Each row is a point on a landscape with many valleys, with its height.
From any point a ball rolls to the lowest of the 6 points nearest to it. It stops when none of these is lower. Distance is the straight distance between rows; heights are no part of it.
q_238: [ 1.12 -2.59  1.47 -0.99  1.28  2.40  1.88  1.18]  (h 5.31)
q_227: [ 0.85 -3.60  1.45  0.10  0.44 -3.63  1.63 -2.72]  (h 3.67)
q_958: [-0.46  0.44  0.10 -0.67 -0.13  2.41  1.55  1.84]  (h 6.29)
q_963: [ 1.00 -2.11  1.05 -1.28  1.76  3.89  2.28  1.92]  (h 5.74)
q_165: [-0.41  2.31 -1.44  1.63  0.77  1.24 -4.11  0.09]  (h 1.63)
q_834: [-0.55  1.57 -0.87 -1.59 -3.21 -3.35 -2.85 -2.65]  (h 6.69)
q_425: [ 0.76 -2.90  0.63  0.23 -1.00 -1.80  0.74 -2.98]  (h 2.11)
q_47: [ 2.77 -0.68  0.32  0.67  2.03  1.79  2.87  0.01]  (h 5.94)
q_972: [-1.13  1.91 -0.43  1.71  0.82 -0.54 -3.24  0.69]  (h 1.32)
q_732: [-1.42  1.06 -0.17  2.63  1.42  1.78 -2.76  1.57]  (h 1.13)
q_587: [ 2.03 -1.67 -0.12  0.32  0.96  0.37  2.74 -1.14]  (h 4.72)
q_265: [-0.70  2.82 -1.70 -1.38 -2.26 -2.56 -2.65 -1.53]  (h 4.54)
q_159: [-0.62 -1.88  1.70 -1.42  1.91  2.04  1.51  2.99]  (h 4.85)
q_387: [-0.46  4.52 -2.71  0.81  0.08 -0.14 -2.71 -0.03]  (h 1.30)
q_608: [-0.80 -2.27  1.01 -1.14 -0.21  0.43  0.52  0.78]  (h 6.01)
q_849: [-1.32 -1.34  0.97 -1.48 -2.41 -3.07 -1.33 -1.86]  (h 7.61)
q_368: [ 1.07 -1.42  0.13 -0.38  1.10  2.91  2.41  0.64]  (h 6.53)
q_379: [ 1.53 -0.62 -0.64  1.11 -0.60 -0.38  1.68 -2.70]  (h 4.09)
q_202: [-0.69  2.98 -1.10  0.31 -0.57 -1.93 -3.02 -0.42]  (h 3.01)
q_740: [-1.10  1.95 -0.85  0.00 -0.73 -0.42 -0.90  1.17]  (h 5.16)
q_930: [-1.94  0.69 -0.10  2.00  1.58  0.22 -1.97  1.71]  (h 0.66)
q_402: [ 2.01 -2.78  1.77 -0.26  2.42 -1.66  2.53 -0.70]  (h 4.08)
q_569: [ 1.02 -1.12 -0.39  0.23 -1.61 -1.55  1.04 -3.16]  (h 3.79)
q_533: [ 2.40 -1.23  1.16 -0.77  1.51 -2.53  3.71 -1.21]  (h 4.13)
q_33: [ 0.21 -0.68  0.01 -0.82  1.13  3.71  2.11  2.54]  (h 0.59)
q_468: [-0.91  1.68 -0.26  0.61  0.79  2.83  1.31  3.41]  (h 5.37)
q_396: [ 0.28 -2.09  0.46 -0.25 -1.91 -1.32 -0.29 -3.00]  (h 4.44)
q_879: [-0.49  2.69 -1.08  2.59  1.21  1.87 -1.68  2.15]  (h 1.97)
q_374: [-0.69 -0.39 -0.05 -0.72 -1.68 -0.03  0.02 -0.18]  (h 7.19)
q_498: [-1.66  1.82 -0.65  0.93  0.59  2.74 -5.55  1.00]  (h 1.62)
q_618: [ 0.25  1.55 -1.01 -0.85 -2.99 -0.33 -1.23 -2.17]  (h 6.86)
q_570: [ 1.44 -1.73  0.58 -0.10  0.90  1.57  1.84 -0.51]  (h 5.30)
q_249: [-1.36  1.47 -0.36 -0.30 -0.69 -3.59 -3.54 -1.56]  (h 6.58)
q_370: [ 0.07  2.32 -1.08 -0.75 -2.65  0.73 -0.29 -0.03]  (h 6.92)
q_871: [ 2.04 -1.77  0.18  0.20  0.79 -1.83  2.72 -1.77]  (h 4.52)
q_616: [-1.13 -0.43  0.32 -0.83 -2.07 -1.11 -0.99 -0.46]  (h 7.30)
q_635: [ 1.81 -0.74  0.15 -1.16 -0.54 -3.42  4.71 -2.05]  (h 4.49)
q_654: [ 0.90 -1.73  1.61 -1.26  2.62  3.58  1.82  3.47]  (h 5.14)
q_746: [ 2.25 -2.39  1.69 -0.82  1.02 -3.46  2.91 -1.61]  (h 4.07)
q_38: [-1.78  1.07 -0.06  1.83  1.31  0.43 -1.05  2.41]  (h 1.37)
q_481: [ 0.50 -2.54  0.53 -0.03 -0.34 -0.01  1.13 -1.90]  (h 4.60)
q_987: [-1.71  0.30  0.37 -0.51 -1.53 -2.58 -1.73  0.02]  (h 4.90)
q_750: [-1.82  0.72  0.40  0.94  0.08 -1.91 -1.24  1.36]  (h 1.78)
q_286: [-0.16  4.05 -2.20  2.32  1.00  2.37 -3.29  0.68]  (h 1.64)
q_916: [-0.95  0.03  0.45 -0.33  1.88  2.53  1.62  3.88]  (h 1.12)
q_140: [-0.61  0.56 -0.43 -1.43 -3.28 -2.05 -1.90 -2.04]  (h 8.04)
q_706: [-1.09  2.98 -0.85  0.25 -0.56  0.90 -0.69  1.38]  (h 4.17)
q_642: [ 1.07 -0.06 -0.46  0.24 -0.71  2.09  1.22 -0.51]  (h 5.32)
q_494: [-1.44 -0.73  0.47 -0.15  0.26  0.33  0.51  2.00]  (h 4.48)

Call two points neighbours if one is among the 6 nearest of the other. Go from one point of each pair to the other, from neighbour to neighbour, staying as low as possible. Name the highest point that can't be avoided.
q_387 and q_425: q_238
q_33 and q_387: q_494
q_930 and q_387: q_972

Where does a ball stop that starts at each point below?
q_165: q_930
q_533: q_425
q_140: q_387
q_47: q_425
q_286: q_930
q_834: q_387
q_871: q_425
